Points, in no order, along strands that fork and pass close to each other.
Points whose rows are less than 87.3 apart are linked; no others are. Some points are linked to none.
<934>: [-36, -20, 26, -58, -22, 5, -2, -26, -17, -11, -1, 10, -38, 20, -8, -13, -25, 15, 24, 0, -12, 17, 15, -24, -19, -1, 8, 26, -12, 28, -31, -16, -31]
<391>: [4, 17, -17, -5, 7, 4, -15, 11, -1, 23, -7, 22, 38, -17, 1, 1, 23, -25, 16, 18, -40, 22, -8, 19, -4, 4, 26, -2, -6, -17, 0, -24, -25]
<984>: [-7, 16, -36, -9, -14, 2, 4, -51, 43, 0, -46, 13, 9, -10, 11, 11, 9, -6, 17, -16, -17, -9, 6, -21, 19, -10, -6, 14, 14, 13, -9, 36, 19]
<205>: [29, 22, 32, 7, -1, 30, -20, 63, -2, -8, 33, 1, 25, -8, 16, 27, -33, 1, 2, -2, 26, -13, -14, 13, 3, -23, -21, -7, 38, 10, 13, -1, -12]
<747>: [3, -19, -41, 19, 29, -23, 4, -20, 21, -17, -44, 17, 31, 4, 22, 3, -11, 18, -14, 1, 1, -22, -26, -23, 35, 9, -5, 8, 2, -17, 32, -2, 12]
<174>: [-6, 12, 45, 11, 17, -2, -16, -4, -30, 14, 56, -3, -64, 17, -32, 10, -10, -21, -18, 35, 14, 23, 16, -10, -19, -27, -3, -6, -11, -13, 15, 33, -9]
<859>: [12, -8, -21, 18, -20, -38, 33, 13, -5, -2, -16, -16, -20, -3, -8, -20, 47, -26, -6, 6, -9, -2, 21, 2, 7, 20, -15, -16, -16, -6, -41, 20, 53]
<993>: [15, -16, -26, 9, 27, 11, -27, -1, 27, 27, -24, -25, 28, -10, 11, -21, -6, -8, 3, -55, 33, 5, -34, 8, -7, 6, 14, 31, 8, -3, 7, -9, -9]
<753>: [40, -6, 22, -10, -5, 40, 6, 70, -11, -5, 27, 21, 23, 6, 17, 15, -36, 7, -1, 11, 26, -11, -10, 2, -5, -7, -23, -16, 26, 25, -5, -3, -25]
<518>: [-26, 18, -8, -38, -3, -11, 6, -7, -23, -8, -25, 30, -24, 6, -23, 24, 21, -26, 43, 18, -34, 29, 34, -9, -13, 5, 9, -1, 1, 0, -10, 19, -14]
<793>: [-14, 1, -7, -5, 8, -16, 4, -1, -18, -1, 7, -12, 6, -7, -1, -38, 5, -18, -8, 4, -23, 12, 5, 17, -22, 27, 31, -20, -23, -32, 0, -39, -32]
<649>: [-23, -1, -28, -30, -14, -2, 23, -30, -3, -2, -11, -4, -9, -5, 4, -34, 32, 6, -2, -18, 5, 2, 4, 16, -10, 27, 33, -13, -11, -10, -7, -11, -4]
<64>: [15, 4, -42, 13, -4, -2, 23, -5, 12, 19, -19, -6, 16, -7, -5, -21, 58, 3, 1, -26, 47, 7, 2, 20, 9, 18, 8, 8, 7, 2, -23, 17, 31]
<110>: [-13, -10, 15, -30, -14, 25, -19, -22, 12, 9, 8, -23, -7, 1, -13, -9, -18, 14, 3, -37, 19, 2, -11, -3, -18, -16, 0, 19, -3, 28, -14, -6, -11]
<23>: [-26, 12, -33, 6, 4, -22, 25, -42, 19, -14, -17, -2, -6, -12, 6, -32, 33, -10, -13, -23, -15, -1, 1, 13, -2, 29, 34, -2, -4, -33, 5, -3, 1]
<776>: [10, 4, 22, 39, -16, -4, -27, 27, 0, -22, 13, -11, 1, -13, -3, 25, -23, -16, -13, -5, -6, -16, -3, -4, 1, -14, -21, 13, 7, 2, 14, 3, 12]
<272>: [1, 20, 14, 16, 23, -7, -16, 22, -24, 9, 22, 20, -5, -4, 0, 12, 1, -37, 6, 32, -30, 22, 15, 14, -13, -5, 35, -15, -5, -31, 25, 12, -9]
<163>: [-30, 15, 23, -22, -2, 5, -10, -53, -15, 17, 43, -26, -38, 12, -33, -11, 9, 17, -26, -3, 25, 18, -15, 10, -5, -18, -17, 20, 2, 19, 2, -5, 2]
<217>: [-31, -15, 28, -43, -12, 0, -10, -19, -17, 8, 22, 1, -43, 19, -36, -12, -11, 9, 9, -2, -6, 12, -10, -24, -16, -32, -3, 38, -7, 29, -20, -33, -39]
<1019>: [-7, 4, 50, 7, -4, -7, -9, 17, -31, -10, 57, 2, -68, 14, -27, 4, -25, -9, -20, 31, 1, 2, 9, -35, -20, -28, -10, -4, -7, -25, 12, 5, -21]
<149>: [20, -10, -31, -1, 11, -14, 32, 19, 0, 6, -26, 19, 14, -8, 13, -18, 32, -9, 0, 13, -40, -6, 0, 6, -8, 24, 3, -48, -17, -16, -21, -17, -18]
<431>: [-3, 5, -30, -32, -10, -17, 10, 9, -17, 7, -25, 12, -7, -1, -15, -2, 41, -29, 32, 14, -30, 31, 30, -2, -13, 14, 12, -9, -8, -4, -26, -5, -8]
<1182>: [-7, -7, 21, -14, 15, 35, 13, 9, 18, -13, -12, 4, 22, 15, 43, -5, -29, 54, -2, -12, 21, -7, -10, -2, -6, 22, 15, -6, 6, -13, 12, -22, -29]
<322>: [27, -24, -44, 20, 35, -2, 8, 4, 18, 7, -44, 10, 32, 3, 31, -12, -2, 17, -4, -6, 17, -27, -34, -14, 11, 15, -2, -3, -2, -10, 18, -13, -13]
<1126>: [-34, -7, 25, 12, -3, -5, -7, 7, -2, -54, 13, -4, -8, 0, 20, -4, -33, 27, -16, -15, -7, -28, -22, -26, 6, 14, 3, -2, 4, -30, 28, -40, -21]
<1111>: [-16, 2, -9, -23, -5, -14, 46, -7, -9, -20, -17, 33, -6, 22, 17, 25, 3, 12, -1, 53, -26, -12, 30, -31, 24, 0, -3, -41, 0, -1, 9, 27, 30]
<771>: [37, -26, -5, -19, -15, 22, 18, 36, 0, -4, -17, 8, 14, 5, 7, 6, -25, 5, 2, 3, 10, -9, 11, -10, -12, 8, -29, -11, -10, 25, -39, -3, -15]
<50>: [15, 0, 12, 13, 15, -9, -19, 42, -11, 32, 25, -19, 17, -5, -16, -17, 16, -29, 4, 6, -5, 29, 8, 31, -6, 2, -1, -6, -11, -11, -12, -4, 7]
<513>: [16, -12, 21, 12, -19, -24, -19, 9, 12, 5, 15, -45, -27, -6, -35, -30, 7, -17, -27, -24, 9, 7, 2, -8, -17, -21, -26, 8, -25, -3, -30, -13, -7]
<138>: [-43, 35, 28, -25, 0, 16, 20, -81, 12, -12, 6, 15, -20, 12, 15, 4, 5, 36, -7, -11, -6, 0, -3, 7, 13, 3, 18, 30, 18, 24, 0, 30, 29]
<627>: [-17, 32, 33, 11, 5, -8, 0, -50, -25, 22, 57, -19, -35, 8, -31, -18, 25, -2, -36, -1, 28, 20, 2, 15, 6, -2, -15, -2, -2, -15, 14, 21, 16]
<599>: [-4, -2, -58, -4, -16, 0, 12, -18, 14, 31, -20, -1, 15, -25, -12, -28, 61, 0, 21, -34, 17, 13, -4, 11, 7, 7, 31, 9, 6, 5, -23, -1, 19]
<862>: [-21, -7, -37, 24, 16, -35, 14, -48, 21, -23, -16, -15, -10, 3, 4, -19, 7, 0, -27, -23, 3, -10, 7, -1, 26, 30, 16, 9, 4, -30, 27, 10, 19]
<712>: [4, 0, 29, 1, -4, 12, 16, 23, -12, -22, 18, 5, 7, 9, 17, 11, -27, 14, -17, 24, 0, -13, 9, -4, -10, 3, 8, -24, -5, -5, 16, 6, -8]
<564>: [13, 1, -27, -9, -13, -30, 18, 9, -4, -5, -28, 5, -11, -6, -5, -3, 38, -27, 12, 21, -29, 4, 31, -8, -10, 13, -12, -19, -9, 5, -34, 15, 22]
<809>: [21, -12, 17, -22, -6, 9, 2, 15, -11, 7, 22, -28, -1, 13, -16, -14, -2, 4, -4, -4, 33, 19, 17, 11, -12, -6, -15, -14, -10, 21, -14, 9, -8]
<429>: [9, 12, 8, -15, -14, 17, -20, 47, -13, -24, 8, 28, 21, -14, 15, 17, -23, -20, 21, 12, -20, -1, -9, -9, -15, -2, -7, -5, 27, 8, -4, -30, -36]
<1247>: [-3, -12, 9, -2, 5, -18, -26, 15, -22, 35, 37, -34, -18, 0, -40, -30, 33, -20, 11, -1, 2, 42, 11, 25, -9, -7, 2, 5, -24, -13, -7, -34, -8]
<799>: [17, 22, 8, 7, -7, -15, 22, -4, -21, 4, 11, 1, -20, 4, -3, 5, 32, -17, -8, 23, 16, 13, 38, 11, 7, -2, -9, -11, 7, 10, 1, 55, 46]
<176>: [6, 27, -38, 6, -14, 18, 20, -32, 1, 26, -16, 28, 32, -8, 0, 0, 66, 15, 25, 16, 37, 10, 11, 17, 41, -15, 8, -4, 15, 12, -8, 34, 14]
<143>: [0, -9, -17, 35, 11, -32, 6, 11, -12, -11, -6, 2, 9, -8, -9, 19, -7, -17, -20, 15, -36, -11, 3, 0, 17, 7, 1, -25, -17, -25, 8, 9, 33]
<808>: [7, 5, 29, 24, 20, -19, -18, 19, -25, 16, 49, -15, -45, 4, -27, 1, 10, -44, -8, 26, -2, 32, 26, 10, -13, -18, 3, -6, -14, -17, 1, 39, 18]
<906>: [19, -11, -14, 4, 36, 21, 18, 29, 14, 0, -31, 12, 36, 8, 36, -4, -15, 32, 1, -5, 22, -28, -33, -2, 2, 20, 2, -17, 12, -13, 16, -31, -30]
<882>: [-26, 17, 26, 29, 14, 1, -1, -54, 13, -17, 18, -12, -14, 5, -6, -7, -14, 11, -32, -12, -3, -16, -12, 7, 5, 10, -2, 15, 0, -15, 33, 10, 3]
<1299>: [29, 27, -2, -6, 4, 11, 21, -4, -8, 16, 9, 3, 11, 5, -2, 11, 36, 8, 2, 12, 38, 15, 23, 29, 14, -7, -8, -8, 18, 17, -6, 52, 39]
<919>: [-23, 3, 26, 23, 8, 0, -16, -5, 9, -28, 25, -25, -17, 2, 3, -28, -27, 15, -26, -27, 11, -27, -31, -11, -10, -3, -3, 5, -3, -32, 22, -39, -29]
<758>: [14, -5, -52, 10, 4, -9, -6, -27, 41, 18, -43, -1, 11, -21, 6, -8, 23, -23, 15, -44, 3, -3, -6, -20, 11, 4, -1, 31, 15, 5, -18, 34, 24]
<1234>: [-22, -6, -1, -16, -16, 1, -1, -3, -1, -19, -8, -6, 0, -3, 7, -23, -12, -7, -4, -9, -24, -2, -7, 0, -29, 12, 20, -3, -23, -14, 0, -36, -38]
<641>: [-17, -28, 15, -5, -23, -13, 22, 23, -21, -46, 6, 1, -4, 15, 4, 2, -39, 18, -20, 16, -11, -19, 12, -26, 2, 7, -9, -24, -25, -9, -3, -17, -1]
<1291>: [-16, 17, 27, 27, 4, -17, 4, -40, -8, -7, 37, -25, -36, -2, -21, -7, -1, -12, -42, 7, -6, 4, 6, 3, 0, 7, -12, -13, -15, -22, 25, 18, 17]
<71>: [34, 25, 32, 29, 14, 27, -29, 51, -5, 19, 37, 1, 17, -6, 0, 25, -18, -17, -2, 8, 20, 7, -9, 27, 6, -28, -7, 1, 21, 10, 13, 28, 15]
<83>: [29, -18, -24, -47, -10, 14, 19, 31, -11, 6, -25, 22, 15, 3, -1, -5, 1, -6, 24, 18, -3, 9, 18, -15, -13, 12, -14, -16, -9, 30, -51, -11, -32]
<913>: [15, 16, -31, 1, 6, 18, -4, -15, 37, 3, -40, 35, 33, -16, 20, 15, 23, 1, 24, 9, -29, -8, -4, -8, 11, -13, -8, -17, 2, 17, -8, 1, -21]
<655>: [-15, -16, 28, -41, -6, 30, -13, -17, -21, 22, 33, -4, -18, 19, -4, -3, -12, 43, 29, 4, 14, 20, 8, 13, -3, -8, 11, 14, 9, 27, 14, -36, -36]
<994>: [-15, 17, 29, 10, 19, 4, -19, 32, -43, -9, 47, 22, -27, 1, 7, 11, -22, -22, 3, 41, -13, 11, 4, 4, -23, -12, 43, -14, 4, -31, 32, -2, -32]
<211>: [-12, -7, -40, 4, 11, -30, 39, -9, 9, -11, -28, 13, 15, 1, 19, -11, 20, 1, -10, 23, -34, -18, 6, -2, 14, 23, 14, -38, -17, -29, 10, -11, -4]
<453>: [3, -9, 13, -11, -12, 26, -28, 15, 20, 1, 11, -28, 7, 1, -11, -15, -27, 15, 0, -48, 34, -1, -33, 3, -18, -22, 3, 25, 5, 14, -5, -29, -26]
<446>: [2, 25, -5, 10, -10, -37, 15, -8, -20, -3, -1, 14, -34, 3, -14, 20, 30, -37, 9, 41, -22, 19, 46, -7, 9, -3, -2, -7, 1, -3, 4, 57, 46]
<479>: [-1, -5, 21, 2, 9, -3, -34, 19, -29, 47, 46, -20, -28, 6, -42, -3, 7, -8, 28, 12, 1, 46, 8, 26, -1, -20, 1, 11, 0, 8, 26, -39, -30]
<1125>: [11, -9, 23, 5, -5, -29, 3, 22, -30, -1, 23, -4, -56, 14, -23, 12, -7, -39, -1, 31, -4, 20, 42, -13, -13, -11, -15, -19, -18, 2, -11, 42, 21]
<271>: [-38, 0, 15, -40, -12, 14, -8, -51, 7, 11, 1, -15, -17, -4, -6, -9, -11, 26, 4, -44, 12, -2, -19, -5, -12, -17, 7, 29, 10, 49, -18, 19, 18]
<342>: [24, -15, 9, -7, -8, 14, 8, 64, -9, -25, 17, 29, 22, -8, 25, 23, -32, 6, 8, 19, -8, -26, -9, -13, -6, 6, -20, -25, 33, 16, -9, -30, -28]
<724>: [-5, -6, -26, 20, -14, -16, -13, 1, 22, -23, -39, 5, 11, -22, 6, 17, -11, -22, 2, -6, -43, -18, -6, -17, 3, 8, -2, 17, -10, -9, -3, -16, 4]
<1048>: [31, -22, -15, 7, -14, 9, -4, 33, 19, -11, -36, -2, 12, -1, 11, 30, -34, 14, 8, -11, 17, -29, -9, -30, -1, 1, -36, 10, 3, 28, -19, -2, 6]
<953>: [19, -10, -4, -9, 10, 16, 9, 16, 6, 13, 3, -36, 13, 14, 0, -18, -1, 14, -6, -27, 49, 6, -3, 27, -7, 7, -9, -15, -4, 7, -13, -7, -8]
<549>: [13, -3, -4, 15, 18, 14, -27, 4, 14, -4, -16, -12, 24, -5, 34, -16, -30, 8, 1, -37, 44, -23, -42, -11, -6, 3, 8, 36, 18, -8, 33, -22, -15]
<99>: [51, 6, 18, 27, 19, 18, -15, 52, 6, 40, 9, 4, 28, -1, -4, 21, 5, -21, 4, 16, 10, 6, -9, 35, 4, -10, -19, -4, 13, 10, -13, 20, 22]
<921>: [14, -30, -22, -2, -18, -15, 17, 16, 6, -10, -18, -35, -15, -5, -5, -17, 5, -9, -7, -21, 7, -5, 17, -5, -13, 20, -16, -19, -24, 8, -43, -4, 7]
<964>: [-22, -8, 19, -30, -6, -2, 50, -6, -10, -30, 0, 13, -13, 29, 30, 11, -10, 39, -16, 39, -11, -8, 35, -20, 11, 15, 10, -44, -1, -8, 15, 13, 20]
<1119>: [8, -11, -25, -24, -12, 33, -15, 12, 26, 11, -32, -1, 27, -18, 10, 6, -21, 5, 21, -35, 6, -8, -20, -17, -15, -5, 9, 10, 6, 23, -22, -9, -21]
<77>: [-17, -13, -37, -54, -16, 25, 18, -18, 6, 13, -27, 4, 17, -6, 18, -20, 17, 23, 20, -20, 6, 7, 0, -7, -18, 19, 29, -17, -1, 10, -24, -20, -17]
<960>: [4, -28, -16, -18, -16, 19, 1, 6, 34, -6, -45, -12, 7, -6, 22, 4, -35, 23, 15, -32, 13, -26, -9, -36, -6, 4, -8, 11, -3, 22, -19, 4, -5]
<1277>: [19, -4, -9, -3, -11, -16, 26, 8, -12, -6, -16, 25, -7, 16, 2, 36, -2, -9, -5, 47, -28, -9, 27, -11, 13, -13, -16, -37, -1, 11, -3, 36, 36]
<46>: [10, 1, -1, -1, 3, 9, 15, 21, 0, -8, -10, 26, 21, 2, 24, 26, -13, 5, -4, 41, -26, -19, -1, -11, 7, 0, 6, -37, -2, -8, 11, 0, -11]
<981>: [-39, -1, 26, -28, -21, 5, -27, -16, -3, -7, 22, 2, -18, 1, -14, -8, -20, 3, 5, -15, -20, 6, -37, -17, -19, -37, 19, 46, 4, 33, -12, -41, -33]
<463>: [16, -12, 34, 2, -6, 8, 13, 13, 4, -8, 27, -40, -21, 20, -5, -4, -20, 25, -28, -3, 48, -9, 15, -9, -11, -8, -38, -12, -11, 14, -5, 19, -1]
<119>: [20, -11, 29, 32, -19, -24, -21, 26, 5, -14, 22, -36, -23, -3, -28, -1, -13, -6, -25, -9, 9, -13, -2, -18, 0, -28, -36, 4, -12, -7, -13, -4, 6]
<360>: [-32, 6, 30, 17, 16, 8, -16, -43, 16, -1, 21, -24, -21, 3, -4, -19, -26, 14, -29, -33, 18, -21, -40, -10, -9, -6, -2, 31, -5, -15, 16, -16, -17]
<1127>: [-43, 19, 16, -4, -3, 18, -29, -34, 4, -2, 12, 10, 4, -15, -1, 5, -18, 2, 7, -20, -22, -5, -43, 11, -8, -16, 27, 46, 12, 22, 5, -33, -18]
<142>: [-27, 23, -2, -20, -12, 4, 7, -66, 32, -16, -24, 13, -11, 0, 13, 12, -2, 9, 5, -11, -13, -15, 1, -3, 7, -2, 10, 32, 20, 17, 2, 37, 26]
<505>: [2, -32, -22, 20, 15, -24, -7, 31, -17, -39, -36, 10, 17, 5, -7, 10, -31, -1, -27, -10, -1, -20, -31, -19, 21, 1, -21, -2, -13, -24, -2, -6, 37]
<593>: [44, -29, -11, 33, 13, -10, 5, 36, 26, 24, -22, 1, 11, -6, -12, 7, 32, -27, 4, 16, -20, -6, 0, 6, 6, 7, -40, -15, -2, 6, -35, 16, 42]
<154>: [9, 9, 4, 31, 7, -2, -16, 30, -1, -33, 10, 20, 19, -18, 8, 44, -24, -4, -4, 13, -15, -31, -14, -8, 22, -13, -14, -3, 25, -9, 25, 3, 19]
<1074>: [10, 29, 12, 33, 10, 8, -9, -7, 23, -9, -3, 20, 34, -2, 15, 37, -19, 8, -4, 11, -3, -18, -7, 4, 23, -4, -4, 11, 19, -15, 40, 29, 5]
<867>: [23, -48, -32, 30, 14, -21, -10, 36, 1, -13, -44, -8, 11, 0, 6, -8, -7, -6, -9, -17, -1, -27, -31, -16, 12, 19, -23, 2, -12, -7, -16, -29, 13]
<26>: [5, -14, -9, 5, -17, -22, -10, -2, 7, 0, -7, -34, -10, -11, -15, -28, 20, -31, -5, -23, -10, 15, 13, 6, -19, 6, -12, 7, -26, 1, -34, -11, 9]
<841>: [20, 6, -13, -2, -13, 26, -30, 45, 14, -6, -11, 9, 29, -23, 8, 10, -16, -13, 19, -21, 1, 3, -22, 0, -8, -6, -3, 8, 16, 15, -18, -32, -29]
<1149>: [6, 5, -43, -13, 15, 3, 1, -2, 18, 12, -29, 28, 37, -19, 13, -13, 38, -9, 17, 6, -31, 8, -7, 5, -4, 0, 16, -21, -9, -10, -19, -25, -34]
<777>: [14, -20, -38, 27, 6, -18, -6, 24, 21, -4, -44, 1, 19, -22, 11, -5, 1, -17, 1, -13, -26, -19, -21, -9, -1, 14, -1, -2, -16, -17, -21, -32, -6]
<281>: [19, -17, -1, 40, 15, -23, -4, 33, -3, 8, 7, -21, 5, -11, 1, -10, 3, -23, -13, 3, -21, -11, 0, 19, 0, 12, 0, -17, -17, -27, -5, -3, 12]
<688>: [4, 19, 1, -19, -3, 29, 2, -5, 13, -7, -19, 23, 29, 0, 27, 22, -9, 13, 14, 19, -14, -4, 1, -7, -4, -2, 7, -9, 2, 3, 4, -3, -24]
<10>: [-14, 36, -10, -9, -8, -26, 12, -12, -19, 3, -26, 37, -17, 1, -23, 19, 43, -38, 36, 28, -26, 29, 40, -6, 9, -3, 6, 0, 8, -2, -6, 46, 19]
<1172>: [-24, -13, 40, -34, -5, 46, -13, -16, -1, 22, 29, -1, 3, 17, 18, -9, -30, 65, 15, -21, 27, 11, -11, 6, -1, -8, 22, 15, 9, 22, 3, -44, -27]
<214>: [-35, 1, 51, -38, 7, 17, 4, -35, -29, 35, 52, -2, -47, 37, -16, -4, -5, 53, 13, 9, 23, 27, -3, -4, 4, -7, -8, 13, 10, 24, 7, -27, -30]
<1128>: [14, -5, -23, 32, 9, -14, -15, -23, 31, -2, -33, -15, 7, -12, 5, 7, -2, -15, -4, -30, 10, -11, -4, -5, 10, 3, -11, 35, 1, 0, 5, 29, 24]
<416>: [6, 5, 14, -5, -11, 28, -38, 19, -7, 18, 29, -17, 17, -7, -19, -7, -14, 6, 16, -11, 15, 23, -18, 25, -2, -22, 4, 21, 11, 15, 14, -41, -31]
<79>: [11, 3, 12, 1, 4, 25, -36, 17, -21, 47, 38, -16, 7, -8, -12, 4, 2, 5, 33, 14, 4, 35, 2, 43, 8, -18, 7, 16, 11, 16, 42, -44, -24]
<625>: [-18, 12, 50, -23, -5, 45, -8, -15, 14, -8, 4, 13, 10, 16, 30, 11, -32, 54, 1, -8, 13, -1, -7, -4, -5, 2, 6, 17, 15, 7, 6, -13, -21]
<1053>: [-51, 8, 11, -28, -7, -7, 3, -70, -10, 17, 28, -23, -46, 0, -19, -19, 12, 23, -6, -29, 11, 3, -24, -10, -3, -16, 5, 35, 0, 52, -15, 7, 19]
<141>: [-1, -28, -13, -3, -7, -18, 30, 10, -2, -22, -18, -15, -4, 12, 4, -2, -10, 12, -17, 5, -1, -14, 10, -9, -2, 23, -17, -31, -21, -1, -12, -4, 18]
<167>: [7, 13, 29, 19, 19, 11, 8, -18, 19, -16, 4, -4, 11, 15, 18, 37, -31, 38, -17, 4, 28, -21, 7, 0, 22, 0, -20, 5, 11, -2, 41, 41, 29]
<1200>: [30, -15, 8, -2, -11, -21, 14, 32, -23, -1, 1, 16, -27, 18, -6, 33, -15, -28, 8, 41, -13, 2, 36, -10, -5, -12, -18, -14, -7, 18, -17, 44, 28]
<1020>: [19, 0, -31, 2, 28, 8, 11, -9, 16, 17, -21, -15, 20, -2, 16, -22, 18, 9, -2, -34, 41, 1, -10, 20, 2, 17, 11, 1, 8, -5, 7, 5, 4]
<1152>: [-18, -7, -6, 22, 19, -11, 4, -2, 8, -34, -14, 6, 20, 1, 23, 6, -32, 26, -15, -8, 3, -31, -19, -17, 16, 21, 7, 6, -2, -31, 42, -15, -2]
<601>: [3, -10, -37, -56, -18, 16, 17, 1, -12, 19, -27, 18, 7, 1, 1, -12, 28, 22, 38, 12, 8, 14, 20, -1, -6, 6, 14, -14, 3, 27, -32, -13, -19]
<385>: [-1, 12, -53, -3, -24, 10, 6, -31, 3, 42, -17, 22, 28, -23, -6, -7, 68, 10, 40, -5, 16, 14, 8, 23, 32, -14, 30, 19, 20, 18, -10, 4, 13]
<873>: [-4, 24, 1, 22, 15, -17, -26, -3, -3, 18, 4, 22, 23, -17, -9, 7, 24, -47, 17, 19, -55, 24, 2, 19, 2, -2, 24, 14, -2, -34, 11, -5, -7]
<851>: [3, 26, 24, 12, 20, 23, -9, 1, -5, 8, 32, 3, 29, -2, 0, 9, -16, 3, -11, -1, 8, 7, -4, 35, -5, -3, 16, -2, 9, -15, 30, 1, -9]
<474>: [-20, 15, 9, 16, 11, 19, -30, -16, 20, -8, 2, 1, 17, -13, 14, -3, -25, 3, 6, -40, 3, -18, -43, 10, 1, -3, 22, 46, 23, -3, 24, -20, -22]
<840>: [-14, 6, -15, 27, -12, -35, 27, -37, 5, -23, -6, -15, -19, 1, -11, -1, 13, -6, -26, -5, -3, -11, 24, 2, 25, 14, -9, -2, 2, -13, 10, 25, 50]
<514>: [9, -23, -22, 31, 1, -29, -15, 1, 13, -23, -30, -12, 7, -3, -9, 16, -22, -5, -19, -18, 7, -21, -8, -18, 21, -2, -24, 25, -12, -9, 10, 13, 42]
<606>: [-33, -11, 18, -38, -30, -4, 4, -15, -11, -26, -6, 9, -25, 12, 5, -12, -24, -2, 2, 11, -36, 3, 15, -27, -25, 16, 16, 8, -23, -2, -7, -26, -35]
<493>: [-21, 24, 10, -32, 5, 9, -4, -40, -14, 5, 5, 13, -2, 11, -7, 11, 15, 4, 15, 13, -9, 23, 11, 18, 0, -1, 17, 19, 11, 10, 21, 17, 3]
<629>: [-21, 3, 34, 15, 0, -16, -11, 15, -39, -19, 49, 4, -45, 1, -4, -1, -23, -22, -13, 35, -20, 0, 5, -22, -25, -12, 14, -22, -8, -30, 32, -4, -23]
<331>: [-6, 6, -18, 10, -39, -27, 39, -13, -15, -22, -19, -16, -33, 2, -11, -18, 36, -7, -16, 3, 14, -7, 34, -10, 7, 25, -11, -8, -11, 6, -16, 30, 53]
<815>: [-19, 3, -4, 19, -13, -19, -1, -16, 0, -30, -13, 4, -3, -7, -5, 18, -21, -8, -17, 17, -41, -13, 9, -11, 8, 6, -1, 0, -14, -16, 18, 5, 15]
<308>: [12, 41, -3, -1, 9, 10, 22, -26, 6, 18, 12, 30, 33, 9, 8, 12, 43, 10, 7, 20, 34, 14, 14, 32, 33, -13, 3, -13, 27, 4, 21, 58, 17]
<96>: [-16, -6, -9, -13, 5, -9, -12, -12, -20, 26, 28, -21, -2, -5, -22, -32, 23, -7, 7, -9, -3, 31, -2, 36, -10, 8, 19, -3, -18, -13, 13, -50, -21]
<1242>: [6, 9, 31, 3, 9, 19, 12, -15, 7, -7, 9, -21, -3, 16, 8, 13, -13, 28, -17, -8, 39, -7, 15, 10, 0, 3, -19, -5, 1, 7, 16, 34, 11]
<726>: [22, 15, -19, 13, 29, -5, 19, 2, 11, 31, 5, 21, 37, -3, 5, -4, 57, -17, 9, 18, -6, 16, 1, 32, 22, -3, 6, -22, 7, -16, -8, 24, 15]
<905>: [47, -31, 4, 53, 27, -3, -12, 55, 10, 32, -3, 5, 14, -6, -6, 14, 6, -22, -5, 12, -13, -23, -16, 15, 13, -4, -31, -6, 10, -14, -14, 17, 39]

Follow the links from the first point to the second, and from the first to the third. Name the last point that the two ways share.
<913>; <549>; <308> | <1020>
<840>; <809>; <1234> | <1020>
<281>; <776>; <625> | <1247>
<867>; <474>; <79> | <1247>
<1111>; <119>; <211> | <1149>
<809>; <629>; <211> | <1149>

A fork is a point with three links. Follow the links from the first point to the second and name the forks in between, in order.
<46>; <1277> | <1149>
<453>; <606> | <1247>
<1149>; <308> | <1020>
<79>; <809> | <1247> <1020>
<154>; <1053> | <1020> <1247>
<391>; <1299> | <1149> <1020>
